The views of a scene show one set of named points, each view turned or mirrored, and shifted as a whole, with a little noise and some points left out.

Scene 1
View 1
<180>: [  2   9 -11   8   9  -2  -2 -20   6  20   0 -17  13   7   5 -11  -4  -2
 -12 -11   8 -13 -10   3   6  -6   3  -8  -1]
<210>: [  5 -19  -6  -2  -9  32 -10 -23 -29   2 -13  12  -1  10  -1  -8  15 -26
  18 -10  15   0  13   7  12 -16  -1  -3   7]
<91>: [  5  -6  -7   7   3  14  -8 -25 -11   7  -5  -8   4   6   0 -10   6 -13
   4 -10  11 -10   1   2   5  -6   2  -6   3]
<166>: [  0 -27 -19   5  -9  29  -9 -30 -25  -7   6   9   6  12  14   4  11 -33
  16 -10  18   2   4  20   1 -14  -1  -8  14]
<39>: [  7  -5 -16  10  16  -3 -11 -17  -2  10  12 -22  -1   7  15 -10  -9   0
  -6  -7   7 -10  -3   2  -5  -4   1  -6  13]
<63>: [ 41  -3   4   0  18   6 -21  -1 -20  19 -27 -17 -30  -3 -23 -33  -4  -5
  13 -13   3   2  25 -23  14  -8  -4   1  12]
<86>: [-14 -18 -29  14  13  -1  -8 -40  -3  -6  36 -25  19   8  36   6  -9  -6
  -6  -5  17 -14 -10  16 -14   1   1 -11  18]
<64>: [ -5   6   2  -1 -10  16   3 -22   3  19 -17   5  13  10  -4 -12   7  -9
   2 -17   7 -10  -4  12  15 -17  10  -6  -8]
<185>: [  5 -12 -17   6   5  11 -11 -22 -13   5   5  -9   2  10  11  -3   1 -14
   5  -7  12  -5   2   9  -2  -7   1 -10  12]
<17>: [  8  22   5  -6  -9  18   7  -8   9  37 -32  10  10  10 -15 -20   5 -11
  -4 -22  -6  -9  -8   4  29 -31   5  -3 -14]
<38>: [ 24  -7  -4   7  29 -10 -23 -13 -13   9  -3 -38 -15  -2  -3 -24  -5   4
  -3  -7  12 -11  14 -14  -4  15   1  -1  13]
<145>: [ 31 -12  -1   0  10  13 -19  -1 -26  14 -25  -3 -26   4 -12 -23   2 -14
  16 -10   7   6  21 -12  17 -12  -2  -4  11]
View 2
<64>: [ -3   5 -15  15   2   9  21  -3  -7 -14   4  -3   8  -1 -20  -4   0  12
   7   6 -10 -16 -21   4  -5   3  -3   0 -15]
<210>: [ -1  14  -9   1   6  12 -16   2  -6 -26   6  -1  -6 -26   7 -17   9  -5
   9  -8 -10  -2 -10   5   7  22   7   8   6]
<38>: [-25  -3   2  23  13   1 -36  21  21   3   2   1   8  23   3  -3   6  17
  -2 -25  -8  -2  11 -34  -6  -3   7  -8  -1]
<145>: [-20   8  -4  13   1  -2 -21  14   5 -14  18  -3 -15  12  -3 -13   2   2
  22  -6   5 -19  -5 -27  25   3  10  -4 -20]
<39>: [-20   6  -9  21  16  11 -11   6  11  -6 -10  16  13  -1   4   7   6  16
  -5 -17  -2  -2   0 -13 -12   2  16  -1   3]
<166>: [  1  17  -8  -2   7  13 -12   2  -9 -27   4  -1  -6 -28   7 -14  11  -5
  11 -10 -10  -3 -17   6   6  24   5  11   9]
<180>: [-20   7  -9  27  14  10 -10   6  18   2  -8  14  16  11   3   9   7  18
  -4 -17  -1  -2   4 -16 -17  -7  16  -4  -4]
<91>: [-10   4  -9  12   8   8  -7   7   4 -15   1  -3   5  -3  -1  -8   6   9
   1  -8 -12  -6 -10  -4  -6   8   2   0  -4]
View 3
<39>: [ 17  13   4  13   6 -11   1 -14   9  21   8   7   6  -7   0   0  -6  -2
  -8  -6   4  -3   2  20   4 -11 -10   2  22]
<145>: [ 12  17   4  -2  -4 -24  10 -27 -13  -8  -3  -7   2 -15  10 -13  -3   2
  18   5 -12   4  28  -9  22  -2   8  -6 -30]
<180>: [ 13  10   5  10  -9 -15   9 -11  -8  15   7   3   7  -4  -4   7 -10  -4
  -6   7  12 -10 -11  19  -4 -10 -11   0  19]
<17>: [  5   4  -6   0 -41 -22  24 -15 -41 -10 -10   1  -6  11  -2   7  -4  -2
  19  30  11  -8  -9   3   0  -9  -1  -9 -11]
<63>: [ 21  18  18  11   3 -29  11 -34  -7  -3  10 -12   6 -23   5 -15 -11   9
  21   4 -16  -5  12  -6  20  17  10   0 -34]
<38>: [ 17  18  20  13  20 -25  -3 -26   9  22  19 -11  14 -26  -4  -4 -18   2
  -6  -5  -7 -12   1   9  11  11   0   1  -6]
<91>: [  5  11   0  -4   3 -12   1  -9 -10  14   1   0   3  -8   0   4   1 -14
  -7   6   3  -3   3   7   6 -19   4  -6   3]
<210>: [  3  11  -5 -18  13  -2  -1  -5  -3  16  -5   4   1  -3  12   2  11 -21
 -11   1   2  10  30   0  11 -39   2  -9  -2]
<185>: [ 11   8  -3  -1  10 -10   2 -10  -1  15   0   9   2  -7   9   2   3 -13
 -10  -3   1   3  16   9   8 -21  -3  -4   8]
<64>: [  2   6  -1  -6 -20 -14  12  -9 -29   6  -4   2  -3   5  -2  13  -1 -11
   4  19  10  -5  -4   4  -2 -16  -1 -10  -1]
<86>: [ 14  11  -1   6  18   0  -5  -2  19  33   7  20  10  -2   3   7   5 -15
 -30 -12  14   4  11  29  -3 -34 -15  -1  42]
View 4
<64>: [ -3 -14  -2 -13  20   6 -11 -17  16  23  14   6  13 -21   6  -6   1   1
 -12  -8  -6  -1 -17 -17  13 -15   4   7  20]
<180>: [  0 -23   6  -8   8  -3   0  -3  12   1  19 -18   5 -22   2   1 -10 -18
  -9  -2  -6   2 -18 -16   6  -6  -4  10  24]
<63>: [  1  13 -14  17  30  -3  25 -38 -17  15  16 -11 -21 -13   3 -14   1 -21
  28  14 -19   0 -19   6  -8 -34 -16  13   9]
<210>: [-13   1  -5  -2  13  13  -6 -10  29 -15  14   9  -5   2 -10 -13  -5  20
  -2 -13  -6  28 -22   1  10 -11  11  -2  13]
<86>: [ -7 -25  16  -6  -8   0 -10  22  29 -44  29 -25 -11  -3 -14  -2 -22   1
 -15  -5   0  23 -19  -9   0  12  -1   7  17]
<145>: [  0  17 -16  12  29   8  15 -36   0   9  14  -1 -17  -7  -2 -13   4  -7
  23   0 -18   5 -15   5   0 -29  -4   9  14]
<38>: [ -8  -9   5   9  11 -13  18  -9 -12 -14  26 -28 -18 -11   1  -7  -4 -29
  15  18 -11   7 -25   1 -10 -22 -22  12   1]
<185>: [ -7  -5   1   0  11   4  -3  -4  17 -15  18  -6  -6  -7  -6  -8  -4   4
   2  -3  -7  17 -21  -6   2 -11  -1   7  16]
<17>: [  9 -10 -12 -13  26   8  -2 -27   8  43   9   9  15 -29  12  -4   5 -13
 -11 -10 -12 -15 -11 -23  12 -23   4  12  32]
<166>: [-16   0  -6   0  10  15  -9  -6  32 -15   9   9  -3   1 -10 -12  -1  27
  -2 -13  -1  33 -21   0  10  -7   9   1  13]

Which points are out of place in each view (at most two, in the order of its rows)? Write none if all are in place.
view 1 -> <210>
view 2 -> <180>
view 3 -> none
view 4 -> none

Scene 2
View 1
<70>: [ 12   5  13 -36  -8  -6   0  14  11  22 -10   8 -32   0  27 -16 -20  15
  21 -24   7 -36   3 -18  -4  11  -3 -18   2]
<9>: [  6   8  -1   5 -11  -5  -5  13   6  22  -9  13 -18 -10  17  -2 -25  -4
  16 -11  14 -28  10 -12   5   5 -17   8  12]
<5>: [ -9  29   2  -3   7  -7  -5  23 -14   0  23  -7 -17   4   1   7  16 -21
  11  -1  14 -18  15   2 -10 -11   1  22   5]
<52>: [ 15   5  14 -27   1 -27 -17  29  -5  19  -3 -10 -30 -14  29 -13 -16 -17
  36 -20  29 -42  -5  -9 -10   1  -6  -1  23]
<200>: [  8   9  -5  -4 -13  -9   0   9  -2  18   6  13 -12  -2  15  -5 -14   9
  19  -7  11 -36  17 -15  -3  -2  -6  12   5]
<167>: [-12  35   1  -7   3  26  21   7   9   5   7  19 -22  19  -7   9  13  10
 -23  -6 -13   2  22  -4   1   8   1  -3 -14]
<146>: [  7  10  -2  -5 -10 -12  -5  13  -1  17   2   7 -19  -7  14  -2 -16  -3
  17 -10  18 -33  12 -13  -1   1 -10  11  10]
<60>: [  7  17  14 -27   8 -14  -7  29  -6  11   1  -6 -33  -1  20 -10   1  -9
  19 -14  18 -30  -2  -6 -10   3  -2  -2  11]
<199>: [  9   4  -2   1 -14 -11  -7  12   2  25  -5  10 -16 -13  22  -4 -28  -2
  23 -14  17 -35   8 -16   2   2 -12   9  12]
<149>: [ -9  29  12 -26   8  20  15  14  11   5   1  11 -28  19  -1  -1  11   5
 -17 -15 -11  -4   9  -5   1  14   2 -14 -12]
<49>: [  0  17  11 -13   2   8   6  13  11  13 -10  10 -27   2   8   1  -4   0
  -5 -17   0 -15  11  -7   5  13 -11  -8   2]
<115>: [  0  17  11 -17  -1  13  10  12  14  15  -9  11 -29   7  11  -4  -6   7
  -7 -18  -5 -15   8 -10   5  13  -6 -12  -1]
<212>: [-10  32  -6   3  -2  12   9   9  -3   1  17  10 -15  16  -8   9  12   2
 -10   2  -2 -10  25  -5  -2   1   0  16 -11]
<162>: [  4  12 -13   3 -13  -6  -2   9  -6  17  14  14 -12  -1  12  -1 -13   5
  18  -2  13 -32  21 -18  -3  -4  -3  20   3]
<46>: [-10  29   1  -8  -3  15  11   9   4   6   9  10 -19  15   0   5   9   9
  -9  -4  -8  -9  17  -7   0   5  -1   2 -10]
<241>: [  3  14   6 -12   0  -8  -6  18  -1  15  -1   4 -26  -5  15  -3 -11 -10
  15 -14  16 -26   6 -10  -3   4 -11   0  11]
View 2
<200>: [ -7  12   0  11  10   6   2   6  -5  -7  -2  -5  20  16   2  -3 -21   4
 -13   7  -8   4  -4   4  -1  15   4  12 -32]
<70>: [-21  20  23  33  16  26   0   2   8 -12  -4 -10   7   4 -10 -15 -21  -2
  -7   3   4   5   5   1 -13  22 -23  15 -20]
<5>: [  7   0   4 -11   0   6  10  -2   3 -11   0   2   9  21  -8   5 -11   0
 -20  14 -22  -3   0 -10   0 -17  27 -16  -7]
<46>: [ -1  -5  17  15  -4  -9 -16  -5   8   2 -11  -6   1  18  -2   3 -19 -19
   7   0  -8  15  -1 -13  -9 -12  25  -2 -19]
<212>: [ 10 -10   5   5  -1 -13  -9  -1   3   1  -7  -3   8  22   4   9 -19 -15
   3   3 -17  13  -4 -11  -3 -18  34  -5 -16]
<115>: [-12   1  18  29   1   7 -11 -12  11   0  -5 -12  -3   4 -14  -8 -16 -17
  12  -4   7  13   6 -11 -12   1  -2  13 -21]
<167>: [  4 -13  19  22  -6 -14 -20  -8  12   9 -13  -9  -4  17  -3   6 -15 -27
  21  -4  -7  25   1 -18 -10 -21  33  -2 -17]
<49>: [ -4  -2  13  22  -3   7 -11 -11   7  -3   0 -12   2   3 -18 -10 -12 -15
   4   4   2   6   5 -11 -10  -3   2   9 -22]
<199>: [ -8   9  -8  18   6  14   4   1 -14  -9   3  -5  28   5 -13  -9 -16   7
 -18   5  -4  -1  -3   6  -2  25  -9  18 -33]
<149>: [ -3  -5  30  25  -1  -3 -15 -13  20   2  -9 -11 -14   9 -11  -4 -14 -26
  17   0   4  17   9 -19 -16 -17  14   0  -7]
<52>: [-15  21   9   7  10  36  19  -3   3 -22   9   0  15   0 -18 -18  -8  16
 -35  17  -3 -14  10   2  -3  22 -25   3  -8]
<9>: [ -6   1  -8  15   1   8   1  -3 -15  -5   7  -3  20   3 -16  -7 -14   0
 -10   8  -4   4  -2   4   2  22  -5  16 -35]
View 3
<241>: [  2  20   4  10  -4  -8 -14  19 -29  -6 -10  18  18  -7 -12  13  -4 -19
   7  12   4  -5   7   4   3 -36  -1 -17  -1]
<212>: [-15  -7  -5  -2   6 -11   8   2   2 -13 -17   6  -5   3 -12  -7   5 -27
  -8   6  -2  18  11  -1  -3  -4 -11  -6  -3]
<46>: [-18   2   4   5  -2 -10   8   3  -7  -6  -9   6  -9   5  -7   0  -3 -31
  -5  12  -6  11  12  -2   4  -8 -13   6   1]
<60>: [  6  33   1  19  -1 -14 -12  20 -14  -7 -16  25  23 -21   3   6  -6 -29
   4  11   1 -13  -7   3  10 -35   6 -24   4]
<146>: [  0  13   4   0  -4  -2 -16  20 -40 -15   1  20  23  -1 -28  19  -1 -13
   8  14   7  -2  17   8  -5 -33 -10 -15 -12]
<70>: [ -2  28  14  18  -1 -17  -2  27 -34  -5  18  29  28 -10  -6  24 -14 -22
  14  28  -9 -20   1  12  14 -39  -3  -6  -5]
<199>: [  4  16   2   0  -3  -1 -22  23 -44 -19   0  28  30  -7 -27  15  -2 -11
  11  12   8  -4  11   7  -2 -39  -6 -24 -11]
<162>: [ -1   6  -4  -6   8  -8  -6  17 -25 -27  -1  23  22  -9 -26   6   2 -17
   0  13   6   0   9   1  -6 -21  -8 -20 -12]
<9>: [ -1  16   4  -1  -7   0 -19  19 -42 -11  -2  20  18  -1 -26  17  -2 -15
   6  12   8  -2  16   8  -7 -36  -4 -17 -11]
<200>: [  4  16   6   1   2 -15  -6  27 -34 -22  13  30  30  -9 -22  15  -7 -17
   8  23  -1 -10   7   7   4 -31  -7 -15 -12]
<167>: [-22  -7   4   8  -3 -12  17  -6  -1   1  -4  -2 -16  12  -3   7  -1 -30
  -8  14  -9  16  16  -1   5  -4 -11  12   4]
<52>: [ 14  38  -1  19  -1 -14 -24  30 -34 -10 -14  35  40 -30  -3  16  -9 -18
  10  16   6 -22  -6   5  10 -49  10 -35   0]
<5>: [ -1  12 -11   5   4 -11  -8   5  -1 -14 -33  10   7 -15  -6  -8   4 -28
 -11  -1   9   5   2  -6  -2 -17   2 -31   2]
View 4
<115>: [-15  -8 -15  -7  -3  -7  -8 -10  23  19  -2  -2  -4   3  23   6  -4  10
 -16  12  10  -3   1   1 -17   5 -18  20   3]
<162>: [-12   6 -11   8 -11  -2  -1  -2   5  -2  -6   2  -9  -2  13   7  -3  -2
 -18  -3 -13 -15 -11   3  27  22  -8  -4 -16]
<241>: [ -2  -9 -15  13  -7  -4   0   3  22  12  -8  -8 -13  -5  27  10  -3   4
 -18   9   0 -11  -5  -7  13  15 -11  -4  -6]
<212>: [-16  12  -8   2  -3  -7 -10  11  -9   7  -1   9   6  -3  -9   1   0  10
 -18 -14  14 -10   2  19  13   4  -1  24  -1]
<146>: [ -5  -5 -13   9 -13  -4   3  -2  15   0  -7  -1 -14  -1  25   9  -2  -1
 -16   7 -12 -13  -9  -6  21  20 -11  -7 -11]
<5>: [  3   5  -8  26 -10  -7   0  32 -10   6  -9   5   1 -10  -4  11  -6  10
 -23 -18  16 -12   1  18  39  15  12   8  -6]
<167>: [-21   6 -12 -10  -1  -9 -12   1  -3  19   2   9   7   1  -9   1  -1  15
 -18  -4  21  -3   8  18 -17  -7 -10  33   9]
<149>: [-18   2 -13  -9   4 -13  -9   0  17  20   0   2   2  -3   6   9  -2  17
 -10   6  26  -1   2  15 -23  -3 -13  31  11]
<60>: [  3 -10 -10  19  -9  -9   4  11  37   9 -13 -12 -10 -14  33  24  -8  15
  -6  13  17 -11 -12   6  18  21  -4  -5  -4]
<199>: [  3 -20 -17  22 -17   2   9  -1  20   8 -15 -10 -23   0  36   2  -3  -2
 -26   7 -17 -16  -1 -19  24  22  -7 -12 -16]
<49>: [-11 -12 -16   2  -7  -7  -5  -3  21  18  -6  -2  -7   2  21   3  -1   8
 -19   9   7  -7   6  -3  -9   7 -14  16   1]
<52>: [  7 -17 -11  24 -13  -7   8   6  48   8 -14 -19 -24 -13  53  31  -8   8
  -9  20   1 -12 -13  -9  24  31 -13 -18 -13]
<46>: [-17   3 -12  -3  -1 -10 -10   1   2  13  -4   6   4   1  -2   7  -2  10
 -17  -4  16  -7   0  14  -3   3  -6  23   5]
<70>: [-12  -6 -13  -9  -2  -6   5 -17  47   7  -4 -10 -15  -2  41  21  -1   8
   0  23  -5 -10 -17  -5  -7  19 -25  -5  -8]
<9>: [ -4 -13 -17  11 -15   1   3  -9  13   6 -10  -1 -17   5  29   0  -1  -4
 -24   5 -15 -13  -3 -15  12  16 -12  -6 -12]

Which points are out of place in each view (at most two, in the order of its rows)? Write none if all are in place.
view 1 -> none
view 2 -> none
view 3 -> <146>, <200>
view 4 -> <5>, <199>

Scene 3
View 1
<156>: [ -1   8  -2  10   0 -11 -13   6   5 -14   1  20   8  16  25 -16   7  -8
  10  -7   7  -5   3   4  18  -2   6   0 -13]
<120>: [  4  -8  -3  15  -5 -10   1  10   7 -15   4  20   2   3  26 -11  -3  -7
   6  -2  13  -6  -1  11  11   3   9 -10  13]
<40>: [ -6  17  -2   4   2  -8 -23  19 -11  -5 -15  19   0  18  13 -20  -4 -16
  15   0   5  -5   8   6  14  -4  -5  -4 -15]
<24>: [ -8  27  -2   8  25  -6 -48   3  -8 -14 -10  27  13  48   5 -30  14   1
  28 -15  -7  -2  14   1  21  -8  -8  14 -57]
<129>: [ -4  11  -5   9  20  -1 -35  17 -10 -11 -11  29   0  25   2 -19  -2  -4
  28  -3   1   1  12   8   8  -5  -8  -4 -23]
<177>: [-16   4   6   5 -14  -7  -8  22  -6   1  -9  16  -7   7  32  -3  -1 -16
   1   8  18 -12   5   1  23   1   2 -16   1]
<147>: [  1  11  -7  11   4  -9 -18   5   0 -15  -1  21   5  20  20 -21   2 -10
  15  -9   5   0   4  10  11  -2   5   1 -12]
<208>: [  2  -1  -5  11 -14  -9   4  11   5 -10   1  14  -3  -2  32 -10  -7 -16
   3   1  13  -7   1  12  11   5  10 -12  20]
<215>: [  9  36 -11  -4  -8 -14 -21   5 -20  -2 -25  16   6  17  15 -33 -14 -34
  17  -1   3  -1   7  23   6   3  -2   3  -2]
<168>: [  4  22  -9  -5 -18 -13  -4  14 -14   3 -21  14  -3  -1  24 -22 -21 -35
   6   9  13  -5   6  18   7   7   2 -11  22]
<53>: [ -3 -18  -3  24  18   0 -14  16  10 -21   6  27  -4  10  10  -6   0  11
  21  -2   8  -4   4   6   5   0   3 -13  -2]
<90>: [ 18  -1 -17  16   4  -8  -5   0   1 -17  -1  22   6  -1  16 -22 -10 -12
  19  -5   5   0  -1  21  -5   6   8  -7  19]
<96>: [  8  -1  -9  18   6  -9 -11   2   6 -19   3  24   6  12  16 -19   0  -2
  19  -7   5  -2   1  15   5   3  10  -4   1]
View 2
<53>: [  7  10  -3 -19  -3   6   2  -6  -1   2 -15 -14   4   2   0   2   6  15
   8 -14  -3   6   8  -1   2  14  -1   9 -19]
<120>: [  0   4  -4 -21   5   5   4 -18 -11  10 -13 -10   1   4   7  -9  12  -3
  18 -14 -12  10  -2  11  -6   4  -5  10 -17]
<24>: [ 19  34 -15 -18 -25  32  -6  23  40 -21  -9 -25  31 -19   1  -9  32  18
   2  -5  18 -18  18  -7  22  19   0  19  -1]
<156>: [  4  14  -9 -17  -4  14  -2  -4   8  -3 -11 -17  10  -7   9 -14  23   1
  20 -11  -1   0   5   8   2   8  -6  15 -13]
<96>: [ 16  10  -5 -26   3   8   5  -7  -3   9 -18 -16  11   2   4  -4  17   8
   9 -15  -5   2  -1   5   4  10   0  16 -18]
<40>: [  0  16  -8 -14  -7  16  -2  -6  -3  -2 -14  -4  12   3   5  -9  22   0
  13  -6   3  -8   6   7   2   2  -6   8  -1]
<147>: [ 11  18  -9 -20  -6  16   1  -3   8  -1 -14 -11  15  -2   6  -8  23   3
  10 -12   2  -3   5   7   6   9  -4  13  -9]
<129>: [ 19  26  -3 -18 -19  21  -3  12  16  -5 -14 -19  21  -5  -5   7  14  22
  -6  -7  15 -12  14 -11  15  18   3  10  -2]
<90>: [ 19  11  -4 -24   8   5   6 -13 -17  17 -21   0  14  15   1   2  16   2
   5 -17  -5   3  -5   8   1  -2  -1  11  -8]
<177>: [-23   4  -4  -4  -7  11  -7 -17  -7  -7  -4  -7 -14   1  10 -16  12  -5
  24  -2   0   0   7  13  -6   3 -12   4  -6]
<168>: [ -8  14  -9  -4  -1  11   0 -20 -23   5 -12  17   0  15  12 -12  24 -20
  15  -1   2 -13  -4  19  -7 -17 -11   5  14]
<215>: [ 12  28 -11 -12 -11  23  -2  -5  -5  -1 -15  11  23   9   9 -11  35 -10
   5  -2  12 -22  -3  13   6 -17  -6  12  16]
View 3
<120>: [  5   0   3  -1   4  12 -11  -5 -10  13   2  -8   7   0 -14 -11 -17  -2
  -2  -4   5 -14  -5   1   6 -20  -6   7  -2]
<53>: [ -1   4  -2  -4  -5  -3  -2 -10   2   6   3  -3  -5   1 -10   0  -2  -2
 -11 -12  -5  -5  -8  -1   5 -13 -14  11  -3]
<129>: [-17   3  -7  -2 -25 -17  -3 -10  13  -1  -4   9  -6   7  -3   7   9  -5
 -21  -9 -16  -4 -10  -1  -8   6  -6  -5   1]
<177>: [ -1   8  12  -3  -9  23 -11   0  -6  16   4  -1   7  11 -18 -13 -22   4
 -13   9  -3 -19 -14  -7   2   9   6   2   5]
<40>: [ -7   0  -2   2 -15   0 -11  -3   2   9  -2  -1   3   0  -7  -7  -6  -4
 -12  -3  -6 -14  -6   4  -5  -1   1 -11   4]
<215>: [-17 -11  -3   2 -20  -7 -18   2  -7   9 -13  -2   6  -8   6 -14   1  -4
 -16   4  -9 -21  -4  11 -19   2  17 -41   9]
<24>: [-26  12 -14  12 -40 -28 -12 -26  38  -9   5   7  -3   0 -10  12   6 -20
 -21 -22 -31  -5   8  11 -20  17  -7 -12  16]
<147>: [ -7   3  -5   5 -15  -6 -12 -10   6   6   1  -3   3  -4  -8  -4  -6 -11
 -10 -12 -10 -12  -1   4  -6 -10  -1  -7   6]
<96>: [  2  -1  -2   0  -4  -5  -8  -9  -1   8   1  -7   0  -7  -8  -6  -5  -7
  -3 -15  -2  -9  -2   6   2 -24  -7   1   0]
<208>: [  6  -2   8  -1   4  19 -12   1 -16  16   0  -9  11  -1 -12 -17 -20   0
  -2   3   8 -18  -6   1   7 -17   1  -1  -1]
<156>: [  3   8  -2   7  -8   9 -17 -17   8   9   9  -9   7  -6 -19  -8 -19 -13
  -1 -13  -6 -14   5   7  -1 -13  -9   5   9]
<90>: [  0 -11   0  -2   3  -6  -8   0 -16  10  -8  -6   4 -14   0 -11   1  -3
  -5  -8   5  -9  -7   8   5 -31  -4 -10  -6]
<168>: [ -9  -9   6  -5  -7  16 -17  15 -23  19  -9  -3  11  -1   1 -21 -13   5
 -10  15   5 -26 -12   3  -5  -5  19 -29   3]
View 4
<208>: [  0  20 -11 -11 -20   9 -20  -4 -13   1  -9  -8  16  -6  -7   1  -1   0
  17   9  -1   0   6   2   2  -2  -3  25  11]
<120>: [ -3  16 -10 -10 -18   8 -16  -2  -8  -1  -9  -5  14  -3  -6  -2  -1   0
  17   5  -2   0   4  -3   0   2   0  19  11]
<156>: [ -5  17 -16  -2  -1  12  -9   7 -15  15   3 -16   6   0   2  20   3  -5
   5  11  -1  -1   4  -9   0  16  -4  11   0]
<215>: [-19  11 -21 -24  12  -7 -13  18  15  16  -5   1   1   0  -7 -10  12   3
  25   7  11   8  -3 -17  -1  26  14   5   0]
<24>: [-13   5 -18   7  27   7  13  30  -6  29  28 -16 -19   7  15  33   9 -11
 -10   9   0  -6   1 -32  -4  43   9 -16 -22]
<177>: [  1  18 -17  -3  -2  12 -29   4  -7   0  -5  -5  12 -20  -7   4   0 -12
  -1   5   2  -1   9  -2  -6  -4   3  29   0]
<53>: [ -3  10  -5   0 -19   8   0   8 -13  -4  10 -12   0   3   5  15  -6  -3
  -1   6  -5  -8   2 -11   2   7   3   4  10]
<129>: [-12   0  -8  -3   7   2   3  23   3   2  15  -8 -16   1   9  12   1 -10
  -4   6   1  -7   2 -23  -1  21  16  -5  -4]
<147>: [-10  13 -13  -4  -3   6  -4  10 -10  12   4 -11   4   6   2  15   2  -2
   9  11   0  -3   2 -12   1  21   0   3   0]
<168>: [-11  15 -17 -24  -3  -1 -27   6  11   1 -15   3  14 -15 -18 -16   8  -1
  23   5  11   6   2  -2  -1   3   9  24   6]
<96>: [ -6  12  -9  -5 -18   7   2   4 -15   6   3 -12   7   8   6  14  -3   4
  14  12  -4  -3   4  -9   6  15  -1   1  15]
<90>: [-13   9  -6 -15 -26   1  -3   0  -6  -1  -4  -5   8  14  -1   0  -3  12
  26   9  -2  -1   2  -6  11  13   1   4  21]
View 5
<215>: [-25   4 -22  -2  23  16   0  28 -14   2   4  15   4  10  19  23  -4  15
 -25  10   1   6 -11  -4   6  -7  10 -11  18]
<96>: [  0  22  -4  -3  26  10  11   3   2   1   1   1   1  -3  15   7 -12 -14
   4   6  13  16  -2  -5   4   3 -10 -29   6]
<90>: [  6  18  -2  -7  24   4  11  12   0   3   5  -4   9  -5  17   4  -4  -2
   3   8   8   7  -7   7   0   8  -6 -23  17]
<208>: [  4  17   0  -5  15  -4  15   3 -15   2 -14  10   3   5  10   4   2  -2
   4   8  10   5  13  17   5   7  -3 -12   0]
<147>: [-15  14 -13  -1  24  14   4   7  -3   1  -3   8  -1  -2  13  15 -10  -8
  -5   4   9  23  -2 -13   7  -5  -6 -26   1]
<156>: [-11  15 -13   1  21  10   5   0  -9   1  -9  14  -3   1   9  16 -11  -9
  -2   3  16  23   8  -8   7  -4  -6 -25  -7]
<40>: [-16  13 -10  -4  18  15   2  11  -6   0  -5  10  -3   1  12  18  -5  -1
  -8   5  11  12  -1  -6   4  -6   3 -17   2]
<120>: [  5  20   0  -5  17  -1  10  -1  -8   1 -13   4   2   0  11   4  -3  -8
   6   6  15  12   8   8   7   6  -7 -19  -5]
<24>: [-42  13 -22  -1  28  39 -11  16   8   7   9   9 -12  -8  14  36 -18  -8
 -18  -3  11  33 -16 -45   7 -21  -3 -34  -2]
<168>: [ -9   5  -7  -6  15   2   6  22 -19   3 -11  12   4  14  13  15  10  19
 -14  12   5  -8   4  17   3  -2  10   2  11]
<53>: [ -5  25   1  -9  15  15   7  -1   8   2  -4  -3  -6  -6  11  12  -5 -14
   5   2  19  12   4  -7   1  -3  -7 -24  -3]
<129>: [-29  17  -1  -8  16  33  -3  12  12   4   4   2 -11  -8   9  27  -6  -6
  -9  -2  16  14  -7 -28   1 -18  -4 -23  -1]
<177>: [-10  13   1  -4   6   7   5   0 -15  -2 -26  12  -8  10   5  18  10   5
  -3   0  18   3  19   6   5  -8   2  -4 -15]

Which points are out of place in each view (at most two, in the order of its rows)? Write none if all are in place.
view 1 -> <40>, <53>
view 2 -> <129>
view 3 -> <156>
view 4 -> <120>
view 5 -> <24>
